Points on a hilly landscape, in no order, each with its height.
From any point a ball takes the steepest step (drop divided by distance) to one of its 2 nearest points. It stops when none of these is lower. Distance is the straight distance between rows; heights are no part of it.
q892 h=277: [ -4  -8   9 -11  11  -9 -23 -28   0  -9  17  49  20 -35  -1  16  -7 -14
  12 -43   5 -21  23 -32  14 -28   6 -26]
q532 h=171: [ -6  24   8 -45   0  16 -18  -9  55  14  10  22 -23  -7 -11  12 -38 -12
 -19   1  28 -17  -8  23 -18  -8  12  -6]
q199 h=390: [ 17 -21  -5  23 -24  17 -10   6  32  -1   0  19  32 -35  15  23 -18 -15
   0  12  31   0  21   8  23 -43  12 -23]
q118 h=238: [ 11 -23  -3 -26  -4   2  23   4   3  31  18   3   7   1  -2  41 -35  16
  18  17  26 -16   4  10 -12 -18 -13 -44]
q379 h=367: [  0 -15  -1 -25 -23  11   0 -12 -28  -6 -13 -19   7 -23  -8  14  -6  19
  21  -2  -7 -49  53  -8  11  16 -29 -34]
q296 h=175: [-18  21  16 -13  20  -1   2   0 -16   1 -14  -3  -4  -4 -10 -27  -9  25
  14  -3 -13  -9   4  -5  -5   3 -24  -2]
q583 h=214: [ -7 -10  -9  21   7 -36  32  11  -3  17  18 -35 -13  43  12   0 -11   3
 -13  38 -11 -13 -30  11  -8  11  -4   4]
q169 h=262: [ -7  19  11  22   7   1 -16  20  -6  22  -6  -5   6  -2   9 -41  43  12
  -9   1 -14  14  -9  48  -7   7  23  27]
q321 h=477: [-30  29  -5  -6  21 -18  15  -4  19 -14 -14   7 -43  18   0  -5  -4 -13
 -23   6   3  12 -19  -5  12   0   4  45]
q134 h=263: [ 21  24  -6 -33  17  15 -20 -17   5  11  11 -37   6  -4  -6 -11   9  10
  39  -1 -24  42  -7   6  -8  27  28  10]
q882 h=197: [ 27   3  37  50  -5  -8 -14   2  16 -17 -34   0  14   4  -6 -21   0 -21
 -16   8  -8  20 -30 -21   6 -21 -11 -22]
q899 h=585: [-41   1  -3  -3 -54  10   6   2  15 -22 -14 -15  -1  21  22  27   8 -30
 -21   8 -17  16  -3   9  34  18  -4  -3]
q944 h=293: [  9 -28  -1   9  16 -28   6 -36 -38  -1  21  -7  31 -10  -4  42 -16  -1
  23   9 -15  -6  15 -20  -5 -28  -6 -29]
q289 h=601: [  7   8  -1 -33 -38   6  -6   8  34 -13   9   9 -25 -16 -20 -11 -19  -4
  -2  -5  41 -28  11   0  10  11  -8 -52]
q433 h=466: [-21  -5   3 -32 -27 -10  13 -21  -8  -9   3 -44  -2  11   4  -2 -20   2
  20   3 -19  -2 -12 -11  10  36 -25 -28]
q708 h=724: [ 55  -7   6  35  30 -28  -5  -3 -12 -17  -2  23 -24  11   3 -21   0 -29
 -10 -20  18 -24 -21 -54   3   0  13  24]
q29 h=119: [  4   0   1  12  23 -34  18   8 -21  28  10 -39  10  16   8 -13 -13   1
   8  27 -25 -23 -22  10 -10  10   1   3]
q957 h=33: [  5   3   5   1  -1 -36  18   2 -16  15   9 -53 -19  -1  19 -46  29  18
 -15  30 -14  24  -6  31  23  11   3  21]
q266 h=385: [  4 -27 -18  17 -30  17  -2  12  12  -7 -13  19  31 -21   7  41   4   5
  10  11   4  -1  29  13  16 -27   7 -31]
q93 h=381: [ 28  20 -10  25  19  -6  16   4 -17   9  -1  -9 -22  21   8 -25  13   1
   9   2 -20 -17 -13 -29 -27  37  36 -13]
q818 h=273: [ 25  -4 -13  49 -10  -3   6  32 -21  17 -22  -2   3  16  26 -24  41  16
 -13   9 -15 -23   9   6 -24  19  36   3]
q254 h=203: [-13 -13  33  16 -29   3  -9  15  -1 -25 -24  -4   3  13   8 -21   7  -6
 -28  10   1  14   1 -23  40 -18 -40 -16]
q72 h=593: [-18   4  13 -25 -36  11  -9  -3  21 -30 -14  11 -14  -2  -9  -1 -17 -10
  -5 -24  13 -16  13 -29  12   8 -24 -34]
q735 h=516: [-45  39  -3 -18   0  25  -2 -14  33   6   0  13 -28  11   4   4  14  13
  -9  -9  -5  24  -9  47 -34  18   9   8]
q760 h=437: [ -2  -6  -1 -31   2  -1   3  -9  -5  21  17  24  18 -23   1  29 -36 -19
  13 -19  19 -44  10   3  15  -5  -1   1]
q263 h=237: [-13   3  -8  36  -1  -6  13  32 -13  22   3  -7  17   8  11 -24  25   0
  -8   3 -11  -5 -21  21 -10  13  27  10]
q784 h=400: [-20   6 -10  12  11 -11  26 -18 -33 -10   1  -4   6   7  -2  13  -2 -22
  23 -23 -25 -27  -9 -24   2  25  -1  20]
q718 h=240: [-21  11   3   2  -7   2  -1  -4   1   3 -26 -34  -4   7   7 -16  20  27
  15  17 -31  18  12  40  -7  16  -8  -2]
q851 h=811: [-12 -33 -22  10  -7  14  20  32 -20 -14   6  -3 -11  24 -23  17   9  32
   1  13  13   3  -4  -2 -35   2 -29 -13]
q908 h=495: [-24  22  -1 -22  18   0   2  -4  34  -8  -1  19 -44   2  -2  -7  10  -4
 -45  -4   4  27 -15  21  -7  -3  18  51]
q993 h=170: [ -9   5  25  -7 -20 -10  -8   6  11 -20 -28  -4 -12  -7   1 -26   7   9
 -15   4   3  28  -3  -4  26 -13 -19 -12]
q493 h=478: [  5  -1 -16 -10   7  22   9  20 -33  21  21 -14  23 -10 -14 -23  22   6
  15 -20   3   5   0  30 -18  21  15  43]
q803 h=208: [-18  35  12   2   6  16   6 -15  -5  -1 -21 -36 -10   5   0 -27  12  22
  28   4 -41   8  12   6  -4  23 -11 -11]
q642 h=264: [ -3  19   3 -26   4  22 -26  10  25  24   4  31  20 -32   1   4   7  23
  13  -2  -2   5  21  17   0 -20  19 -18]
q163 h=354: [ 20  13 -11 -40  32   7 -18 -13   5 -14   5   2 -23   9 -20   3 -23  -4
  22 -19   8  17 -12 -23 -16  20  10  35]
q782 h=442: [  4  -8 -10 -42 -16   7  12  11   1  41  16   7  14 -33  -1  19 -17 -15
  11 -11  29 -38  17  25  29   7   6   3]
q260 h=446: [-12 -10  -7 -43 -22   7  14   7  13  45  23   9  15 -15   6  20 -13  -9
  -6  -1  24   4  -1  50   6   1  19  12]
q19 h=504: [-22 -22 -14 -24 -21   6  28 -18 -13  13   5 -43  11  13  -1  37 -21  -7
  17   5 -25 -26   8  -8  -7  30 -28 -39]
q146 h=475: [ 20 -25  -4   0  34 -19   4   7 -34  21  28  -2  25  -2  -9   5 -29  -1
   4  10  11 -25 -12  -5  -4 -17 -13  36]
q222 h=455: [-26 -10 -17 -18 -10  -3  32   2  -7  32  16 -14   2   4  11  16   1  -2
   0   3   8  10  -6  47   5  11   8  33]
q22 h=448: [-17   7  -6  -3  25  20  -8   4  23  32   9  34  21   5  -2  43 -19 -11
   3  -4   0   3 -14  14 -24 -25  18  18]
q828 h=850: [-10  -1   3  26  11  14 -13   0  -9 -24 -28  33  28 -23 -11  19   2   4
   3 -11 -11  -6  32 -10 -13 -37  -4  -7]
q342 h=312: [ -8  26   2   0  13 -17   8 -13   2  15   8 -17   2  -6  14 -21   8 -15
   6  -7 -20  15 -25   0  28  13  27  34]
q825 h=567: [-22   7   4  16   4  -7  11   3  -5 -22   7  12  -9  17 -14  -6  -2 -13
   1 -17 -13   7 -25 -47 -11   6  -4 -28]
q555 h=325: [ 26   0 -18 -29  36   9 -22   2  -1   3  16   8  12  11 -20  17 -25 -13
   4 -13  21  10  -5 -11 -13   4   5  56]
q270 h=551: [-21  17   7 -35  -4  35   2  -8 -16  26  24  -2  33 -27  -8 -18  -4  -1
  27 -53   0 -16   9  22 -18  19   3   3]
q382 h=137: [ -6  11  10  -8  -7   2 -16   7  25   2  -5   7   7  -9   0 -10  -9  21
  -3   6  11  24  -3  20  -3 -23   1  -9]
q918 h=347: [ 20  19   0  21   5 -13  13  21   3   9  -8   1 -28  30  16 -38  10   7
 -11   8  -8  -5 -26 -19 -26  20  32 -24]
q565 h=200: [-13  22  36  -3  17  -3 -14  11 -19   3  -2   8   5 -10 -23 -55   2  14
   0 -25  -3  -9 -10 -15 -19   5 -16  -9]
q313 h=104: [ 53 -15  17  48 -18 -13   0   9 -19  -9 -29 -16  -7  30  22 -23  -2 -14
 -37  26   1 -27  -9 -39   3  -4  -9 -24]
q394 h=257: [ -3  17  -1  -9   1   4   3 -25 -10 -15 -15   6  -2 -31  18 -16  24   9
  38 -28 -19  10  33 -24  44   9  -1   1]
q487 h=416: [ -3  -1  -2 -30 -20 -22  16 -20   5  -9   6 -25  -8   2   0  -4 -32  -7
  13   2  11  15 -22  -4  23  11  -5  -3]
q585 h=271: [  7   8  11 -18  -7  -5 -21 -16  34  -8   2  38   3 -41   5   3  -1 -19
  10 -33   3 -24  20 -32  42 -14  15 -31]
q484 h=294: [-17  34  22  15   9 -22 -10  -6  21  16 -13  -4   4 -11  18 -27  19 -19
 -21  -2 -21  28 -40  10  23  -4  28  17]
q247 h=774: [  0 -24 -31  36   6  -1  37  28 -36   1   5 -30 -18  23   6  -7  32  29
 -13  21 -19 -29  10 -30  13  20 -11   0]
q252 h=307: [ 38 -19  -7  -3  29   8 -31   7  -4   0  25  17  35  -5 -20  13 -17 -25
  -1 -27  25   9  -7 -19  -5  -7  11  50]
q208 h=250: [ 33 -10  13  -1  11   3 -22 -30   5  -8  18   6  24 -21  -1  21 -48  -7
  22   3  13   7  -1 -10 -13 -31  -9 -36]
q943 h=636: [  0  14  -1 -52  -7   0 -14 -23  37   1   8   6 -18 -23   0 -13  -4 -15
 -17 -21  15  29  -6   6  19   7  26  20]
q76 h=359: [ -3   1   6  -2   4 -28   1 -35 -14 -10 -22 -31  12  -5   8   3 -15 -24
  25  -9 -31 -16  -9  -5  18  26  -5  18]
q936 h=247: [ 29  12 -13 -52  20  12 -13 -18  11  24   9 -20   4 -14   1  10 -14  16
  41  14 -10  20  22   5   8  12  13   2]
q985 h=721: [ 40  -6   8  51 -11 -19 -17  28  14  22   2   5   8  19  25 -24  10   4
 -32  27  16   2 -24  25 -19 -14  32   8]
q495 h=297: [ 24 -24  -8  50  -4 -16   6  28 -43  17 -10 -20  24   3  15 -19  29  14
 -12  18 -27 -36  12   0 -20  14  12 -19]
q897 h=483: [ 12  12  -1  10  15  18 -10  11 -35  11   8  -5  29 -13  -9 -31  32 -14
  15 -41  -7 -11   3   6 -11  24  30  47]
q547 h=269: [-22  31  -5 -23   8  30 -14   4  21  38   5  14  11 -18  16   2  24  29
  18   3  -8  14  24  37  10  -8  21  12]
q629 h=261: [ 39 -10  30   0  23 -13 -40  -4  10  -6  -6  27   1  -8 -21 -47  27 -28
  -7 -50   8   7 -17 -38  13   4   0  33]
q657 h=857: [ -4   7  -3  25   3  -6  -3 -30 -16 -43 -30   8   0   0   1  31   3 -11
  16   1 -34   1  25 -46  13  -3  -9 -16]
q384 h=532: [-42  33  -1 -14 -10  20   1  -7  38 -12 -21   9 -30  15  -2   6  -2   4
   1  -2 -13  23  -9  18 -19  16   1 -20]
q173 h=318: [ 45  -5  17  11  27 -25 -24   1 -24  -7   8  -7  16 -11 -10 -22  -3   1
  14  -1  -7   3 -19 -24  -7  -5   4   2]
q637 h=464: [-27   6  -2  -2   8  18 -27   1  66  14   5  48 -11   0   7  20  11   6
 -31  -3  19  23  -4  36 -12 -40  17  29]
q952 h=393: [ 26 -14 -10   0 -12  27  -6  16  45  12  14  26   5 -23   5  22 -19  -9
  -2  16  49  -6  20  26  20 -39  10  -7]
q603 h=230: [-32  -4   9  18  -6  -9  14  18  -9   8   6   1  25   9  14  10 -11   6
  -9  18 -13  -3  -5  -3  12 -19 -20 -17]
q361 h=439: [-15  13 -13 -10  30  12  -2 -11  12  12  12  36  14  -9  -5  32 -17 -26
  10 -25  -8   4  -6 -19  -3 -11  29  23]
q534 h=791: [  5 -44 -24  36  -7   3  19  36 -25 -11   0 -20 -18  41  -7  12  23  29
 -16  35  -3 -19  -2 -10 -19   8 -23  -8]
q914 h=243: [ 48  -8  26   5   4 -14 -21  17  -4   4 -16  25 -11  -3 -21 -73  27 -17
 -28 -38  23  -9 -19 -32  -5   6   5  11]
q77 h=521: [-23 -18 -11 -28 -11  22  30  -1  -9  33  -1 -27   3  21  -3  42 -16   1
  17   0 -16 -33  11  26 -28  29 -27 -32]
q251 h=842: [ 23 -11  -3  61  24  -7   3  16 -39 -19 -13  20  11   1  -7   4  17  11
  -9  17  -3 -18  21 -28 -14 -29   3   0]
q297 h=276: [-24  -5 -15   8 -25  11  -2   0  16   3 -21 -17   5  18  16  28  19  18
  22  18 -30   6  29  46  -6  11 -11 -15]
q608 h=186: [ -4  13   9 -38   5 -13  -7 -13  14   1   4  -9 -39  11  -6   0 -24  21
 -21  30  16  19  -8  49 -29   2 -19  23]
q716 h=386: [ 30   9  21  34  22 -39  -4 -19 -53  -7   3   3 -15   8   5 -31  23   5
  -2  -2 -24 -37   8 -52 -12  11   9 -38]
q548 h=864: [-11  -5 -24   2 -21  19   3 -21 -20 -36 -21   1  10  -7   0  35  13 -14
  28 -18 -27 -13  34 -19   7  24  -5 -27]
q16 h=549: [-52  28   3   1  -5  26  10   5  18 -20 -16  18  -7  20  -8   7   0  -9
  -4 -20 -24   1  -3 -25 -16  10  -2 -24]
q135 h=274: [ 15   2  23  -9  33   9 -50 -10  33   1   5  21  28 -13 -18 -20  19 -21
 -11 -45  -2  25 -13 -42   8  -6  18  32]
q52 h=374: [ -8 -17 -15 -15 -30  29  -1  16  -9  -6 -20 -12  10 -15  -2  11  14  29
  14  14  -2 -31  56  19  11  10 -21 -36]
q311 h=632: [ -8   7   6 -39 -34  -8  -6 -17  25   1   5  -5  -5 -34  14 -11   3  -4
 -30  -5  13  30   0  55  14   9  25  13]
q259 h=219: [ 30   7  37  35  14 -11 -30 -18  26 -10 -11   2  20 -12  -3 -18  -8 -25
  -7  -6  -9  28 -43 -28   4 -26   8 -18]
q180 h=533: [-15  10 -10 -15 -32   4  23 -17  -1 -34 -24 -34 -36   6   4  -2  16 -11
  -9  -1  -8  32   4  20  12  41   2  21]
q703 h=218: [  6 -27 -16 -29   1   1  37   8 -12  27  14  -1  -6  -4  -1  29 -13  30
  15  21  20 -15  21  -9  11 -17 -25 -31]
q647 h=246: [  6  16 -27 -28  12  18  19 -14  -1   4   1   0 -14 -17  13   1  17   5
  43 -22  -4  10  29 -19  37  11  14  26]
q414 h=740: [ 26  17  13  34  24 -24   5  15  -4  -3 -17  26 -22  13   2 -34  10 -16
 -22  -7  -2 -20 -13 -50  14  -8  10  13]
q898 h=222: [ 11   6  31  -6  -4  -5  -9  17 -15 -12 -19   7 -17  -6 -29 -69  23   2
 -12 -36  16   1 -15 -19 -11  13 -16   7]
q624 h=380: [ -4  -9 -12   4 -39  22  -8  27  11  -6 -16  11  12 -19   2  18  20  28
  11  19   4 -12  49  20  22 -12  -6 -43]
q571 h=633: [-14 -18 -24 -30 -37   9  25   4  16 -24  -9  -1 -34  17 -11  19 -14  -2
 -19   8  38  13   0  16   0  10 -12   2]
q974 h=196: [ -8 -29 -26 -33  -8   7  39  19 -18  31  19  -6 -16  -2   1  11   7  45
   9  17  28   9  14   2  17  -6 -27 -13]
q563 h=444: [  9  -3   6 -13   4   3   4 -12   9  14  10  15  22 -13   9  28 -60 -14
  -3   3  32 -33   1   4  10 -30 -15   5]
q697 h=552: [-38  24   2  -8 -38  19 -11   1  46 -11 -10   1 -23  33  10  30  -8   4
  -7  23  -9  13  -1  18 -12  12 -10 -44]
q977 h=445: [-40  28   1   9  17 -18  10   5  14   5   3   3 -32  31  18  -4   7  20
 -12  26 -13  11 -12  23   4  -8 -10  23]
q85 h=545: [-29  13 -14 -35 -18  40  24 -11  -2  12   2  -8   5  -1 -10   1  -4  -4
  25 -34  -4  -8   7  28 -23  30   1 -12]
q73 h=554: [-35   4  14 -28 -11  16  -8   9 -12  25   9  11  39 -31 -12 -22  -9   2
   5 -35   7  -8  -2  23 -12  -1  -5  -5]
q265 h=316: [ 14 -36 -12  35   2 -15  11   5 -61  -6   0 -30  27  -7  -9  -6  25   2
   3  -2 -20 -38   4 -13 -15  17  -5  -5]
q483 h=324: [-24 -22 -14   8 -30  15  -5   5  10 -17 -24 -26  -1  39   3  39  -1   5
  12  27 -21   2  14  38 -26  16 -23  -1]
q690 h=750: [  5  15   7  42   9 -13  16  28 -20 -19 -28  13 -25  17   5 -30  27   0
 -20  10  -7 -15  -1 -45  20  -4  -9   6]
q773 h=253: [ 17   0   3 -22  -3  19  -6   4  19  21   8  21   7 -12 -12  34 -28  -1
  20   9  20 -23   9  22 -23 -13   6 -48]
q503 h=679: [ 13 -24  -2  18  -8   2   6   2   7 -34 -13  -2  -6   8 -16   6 -29 -16
  -6  -4  37  13 -17 -17  -9 -17 -16  13]
q598 h=356: [-13 -25   1  -8 -16   8  -1  -5 -48 -22 -13 -38   8  -6  -9  -5  11  26
   6   1 -24 -29  37 -26  18  14 -53 -20]
q79 h=427: [-15   6 -11 -15  14  -3  14 -21 -14  12  10  24  14 -11   0  34 -22 -20
  22 -21  -4 -22   9 -18   1   2   5   9]
q696 h=239: [ 32   2  29  17  18   9 -33 -29  19 -21 -13   3  21 -24   1   6 -30  -4
  12   2   4  21  -8 -16  -6 -34  -2 -16]
q750 h=834: [ 19 -27 -14  48  21  -5  22  13 -23 -30  -6  -5  -7  11  -2  12  -4  17
  -7  33   9 -10  12 -32   6 -32 -30  10]
q779 h=402: [-23  13  -3  41  -6 -15   0   8  30 -13  -3   0 -30  47  18  12  16  12
 -16  40 -10  35 -21  10   5  -9  -2   2]
q632 h=282: [ -1 -17  -3   1  -7 -12   1 -28 -32  -5  13   3  31 -25   5  30  -5   9
  21   4 -12 -11  27 -24  23 -21 -11 -48]
q589 h=628: [-19  -9   7 -18 -46 -12  -6  -1  28  -1   9  10  -4 -24  18   4  -3  -2
 -48   6  28  19   6  67  17  -9  -2  15]
q683 h=241: [ -6  12   8  -4  -8 -20   0   1  -2 -19   2 -16 -48  21 -10 -25  11  17
 -32  20   9  19 -14  46 -38  27 -11  28]
q115 h=140: [-21  17   9 -36  -8  10  -1  -3  29  16   4   6 -24  17  -3  17 -37  12
 -11  16  18  -5  -7  49 -35   2 -10 -13]
q639 h=608: [-34 -11  -4  -6 -58  10   2  11  29 -15   1  -3 -18  28  27  35  -9 -19
 -32  25  10  -4   7  21  32   5 -18  -7]
q840 h=696: [  4 -33  -1  39 -22   7  16  13  -8 -41  -7  -4  -6  18  -3   1 -15 -25
 -25  -5  33   1 -20 -35  10 -16 -30   8]
q544 h=284: [ 13  -3   9 -11  44   1 -46 -35 -15  -9  31  46  24 -16  -9  20   1 -12
  17 -44  -4   0  20 -36  -9 -24  14  -1]
q871 h=583: [ -8  -6  16  -6  -9  -8  -7 -10   3 -27  -2  21  -1  -6 -12 -14 -12  -7
   7 -39  10   7 -10 -41  -3  -4 -21 -28]
q255 h=188: [  8  31  -7 -53   2  11  -7 -10  54  19  22  13 -30  -7 -10  17 -20 -19
  13  -2  17  -6  -9   8  -1  18  29 -27]
q189 h=388: [-13 -41 -22   9 -39  16   2   7  -7 -35 -25 -34   1  28  -6  35   0  -3
  -1  17 -10   4   5  16  -5  19 -22   7]
q693 h=201: [-25 -13  -9  35  -4  -8  19  26 -17   6   8  -2  25  13   2  12  10  -4
  -3   9 -17  -3 -16   4  -6   0   1  -6]
q876 h=492: [ 13 -18  -3   5  40 -15  10  20 -55  28  32   7  17  -4 -19  -5  -7  16
   1   8   3 -35   4 -14 -25 -16 -13  18]
q527 h=449: [ -5   2   7 -21 -29 -24   4 -30  23 -17 -11 -26  -5  -3   2  11 -37 -29
  -8  -1  10  18 -26  18  21  10   9  11]
q785 h=99: [-12  -8 -15  -3  -3 -27  31  10  -8  14  24 -25 -38  18  13 -18  31  40
 -13  33   9  32  -3  29  15   7 -14  19]
q243 h=233: [-16 -11  22  30 -19  -1  -6  16  -7 -15   0   0  26   6  15  -3  -2  23
 -13  27  -7  10   6 -18  15 -33 -40 -38]
q70 h=846: [ 11   6   7  36  38   0 -19   5 -32 -14 -13  31  19 -18 -18   1  15  12
   3   2 -12  -5  19 -19 -24 -33   7   3]
q480 h=505: [-46  23  -3 -20  11  10  -4  -7  36   9  14  24 -32   7  -3  -5  16  -5
 -37 -16   3  28 -26  38 -33   5  19  35]
q535 h=536: [-22   1 -14 -45 -23  31  32   1   0  35  16 -11  -5   3  -5  25  -6   6
  21 -16  13 -21  10  39 -24  32   2 -28]
q966 h=695: [ 30 -15 -10  35  29   2   6  -3  14 -25  10  19  -4   0  -8   1 -22 -21
  -4  -6  29  17 -16 -41  -7 -37   1  22]
q982 h=266: [ 38 -22  -4   2  20   2  -5 -37 -17  -6  15   3  26 -11  -4  45 -36  -3
  28  10   4  -4  17  -9 -20 -29  -3 -19]
q190 h=272: [-27  24   1  -1   6  14 -15  11   1  24   0   3  11 -18  18 -25  38  21
  -3  -2 -11  25   8  43  17 -12  18  36]
q896 h=610: [  3 -12 -15 -42 -53   8  12   3  26 -15   6 -10 -30  -3 -12   8 -11  -3
 -10  10  36  -5   7  21  12  20  -5 -38]
q649 h=660: [  9 -16 -14 -16  -6   4   8  -2  13 -25  -9   4 -22   9 -20   8 -32  -8
  -5  -3  35  15 -13  13 -16  -5  -5  31]
q292 h=703: [ 36 -20 -11  47  28   1   3  20   7   3  30  11  10   6  -2   2 -15 -19
 -16  11  29  14 -23 -12 -12 -35  21  27]
q964 h=283: [ 27  27  21  -3  45   3 -58   7   3  15  13   6  29 -11 -17 -28  22   5
   1 -24 -13  25  -5 -34   1   1  20  17]
q725 h=467: [-29 -19 -24  -5  -9  14  34  18 -29  25   6 -17  15   0   2   6  17   1
   9 -10   1 -12   9  40  -4  15  -5  39]
q219 h=275: [-10  32  21  11  14   3 -17   8  14  21   0  -1   2  -3   3 -43  37 -14
 -33 -15 -17  21 -38  29 -10  14  41  27]
q371 h=468: [-13   5 -23 -22  -1  -1  41 -22  -6  18  17 -39 -20   7   6   7   8  -6
   8   7 -12  22 -11  49  -7  29  13  38]
q10 h=355: [ 46   4  35  29  26 -38 -24 -20 -37 -21  -9  -1   2   2 -10 -29   0  -2
  10   4 -18 -18  -9 -40 -18  -2 -12 -25]
q783 h=639: [ 12   9   4 -37   9   4 -39 -13  35   6  11   6   9 -18  -9  -6  -6 -18
 -14 -25  13  37 -11  -7   8  -9  23  30]
q301 h=622: [-24  -2   3   0 -49  -4  -8   0  31  -7  -3   9 -13  -1  24  19  -6 -12
 -45  18  22  -8  17  51  29 -11 -13   3]
q294 h=852: [  1   6  13  33   5   2 -18 -25  -9 -38 -31  27  13 -17   5  24   0  -9
   7  -7 -18   4  26 -39  11 -34  -8 -21]
q973 h=227: [ -1  16 -28 -40   6  16  24 -12  14  20  -5  -2 -22  -4   8  24  -5   4
  28   7  -2   1  18  11  14  18  15   7]
q651 h=404: [ 29  17  -9  26  22 -17  17 -12 -49   7   5  -3 -19   9  15 -26  25  13
   4  -3 -21 -42  15 -51 -14  28  25 -23]
q397 h=457: [-24  12   4  14  11  11 -20  -2  54  24  12  35   6  15  16  32  -9   5
 -11  10   9  19 -22  36 -22 -36  15  12]
q646 h=295: [ 35   9  17  -7  29  -4 -36  15 -20  21  25  -4  30 -12  -7 -44  19  13
  11  -9  -6  21  -5 -18   2   5  16   9]
q869 h=760: [  1   3 -10  26   6  -6  26  28 -28 -19 -15 -11 -36  27  -1 -24  29  19
 -12  18  -7 -17   6 -46  12  15 -19   7]
q211 h=260: [ -3   7   6 -17 -10  17 -27  -3  29   9   1  27  31 -34  -8  17 -18  -3
  18 -16   1 -16   7   7 -16  -5  18 -48]
q847 h=206: [ 20  30 -12 -49   5  15  11   0  42  34   8   0 -39  -3  -2  32  -4  -5
  21  29   8  -5  14  33  15  19  26 -19]
q112 h=268: [ -6   3  -3   2  -3 -10   2 -16 -20  -1  -4  -5  24 -29  14  -2  14  12
  34 -11 -26   9  21 -25  31  -5  -2 -24]
q42 h=508: [ 14   5   5  13  40  -3  -5  34 -33  31  16   7  17   7 -12 -31   5  18
  -5   8  -3 -32  -5   4 -38  -2   7  23]
q967 h=471: [  5 -26 -19   7 -29   1  12  13 -13 -41 -30 -36 -20  20 -16  -3  18  -7
   1   6  -1  20  -7   8  -6  35  -3  10]
q341 h=710: [ 24 -14  -1  50  13  -3 -11  30  20  12  24  15   5  13   6 -15   7  -4
 -25  16  33  23 -29  18 -14 -38  25  32]
q250 h=558: [-34  14   5  -1 -41   2  11  -6  13 -31 -24 -18 -25  15  11  -3  16 -26
 -30  -2 -17  30  -6  15  24  31  -4  17]
q152 h=705: [ 32  -3  12  36  39 -16 -12 -28   0 -26   1  22   0   0   1   8 -19 -37
   6 -15   5  -2 -24 -43   8 -21   4  23]
q453 h=265: [  2  17  20 -15   3  -3 -27 -31  24  -9 -14  23  11 -44  18 -17  12 -13
  24 -40 -14   3  11 -32  45  -1   9  -8]
q445 h=298: [  1  18   2   9   4 -14   8  18   7  -7  -5  -5 -39  28 -10 -33  12   5
 -23   9   7  12 -28   7 -27  19  16   4]
q302 h=340: [-10 -19   6  19  -6  -3   4  -8 -61 -26 -11 -22  16  -6 -11  -7  25   9
  10 -15 -24 -28  22 -30   9  20 -33 -12]
q594 h=321: [ -1  -1  -4  32  -8 -18  16  17   5 -15  -3 -29 -23  54  12   3   5   0
 -16  45 -20   5 -24  -6  -3  16  -6  -9]
q86 h=826: [  4 -30  -9  18  13   8  14  21 -19 -10  -6  13   1   9 -11  18  -9  31
   6  24  11 -14  19   0 -28 -33 -35  -2]
q481 h=156: [-19 -26 -25 -13  -9  -6  42  14 -16  16  21 -27 -24  17   3  -5  18  41
  -2  23  13  14   3  10  18   5 -27   2]
q910 h=456: [  7 -30 -10  -9   6 -19  25  -2  -6  18  13 -11  16  -7   8  23 -40  -4
   4  17  20 -12  -1   7  23 -29 -23  26]
q136 h=333: [ 14  16  12 -10  20 -26  -9 -30 -12   7  -5 -37  13 -10   8 -21 -13 -15
  25  -4 -33   2 -14   0  18  22  12  28]
q117 h=163: [ 41 -12  27  59 -12 -18  -9  15  -6 -14 -26 -21  11  14   7 -23  10  -7
 -17  29  -8  11 -17  -8   4 -12  -8 -32]
q926 h=296: [ 29 -20  -1   7  35   7 -35 -12  -9  -6  37  40  32 -18 -18  17  -9 -18
   9 -33  24   9   9 -34  -7 -34   5  20]

Two balls start at each pair of points below. Name the first point that both come to, or write none.
q750, q503 -> none
q289, q697 -> q384
q544, q632 -> q394

Where does a ball stop that starts at each point below?
q896 -> q29
q70 -> q966
q270 -> q487
q944 -> q313
q311 -> q296
q211 -> q957
q897 -> q296
q252 -> q115
q134 -> q115
q716 -> q296
q783 -> q296
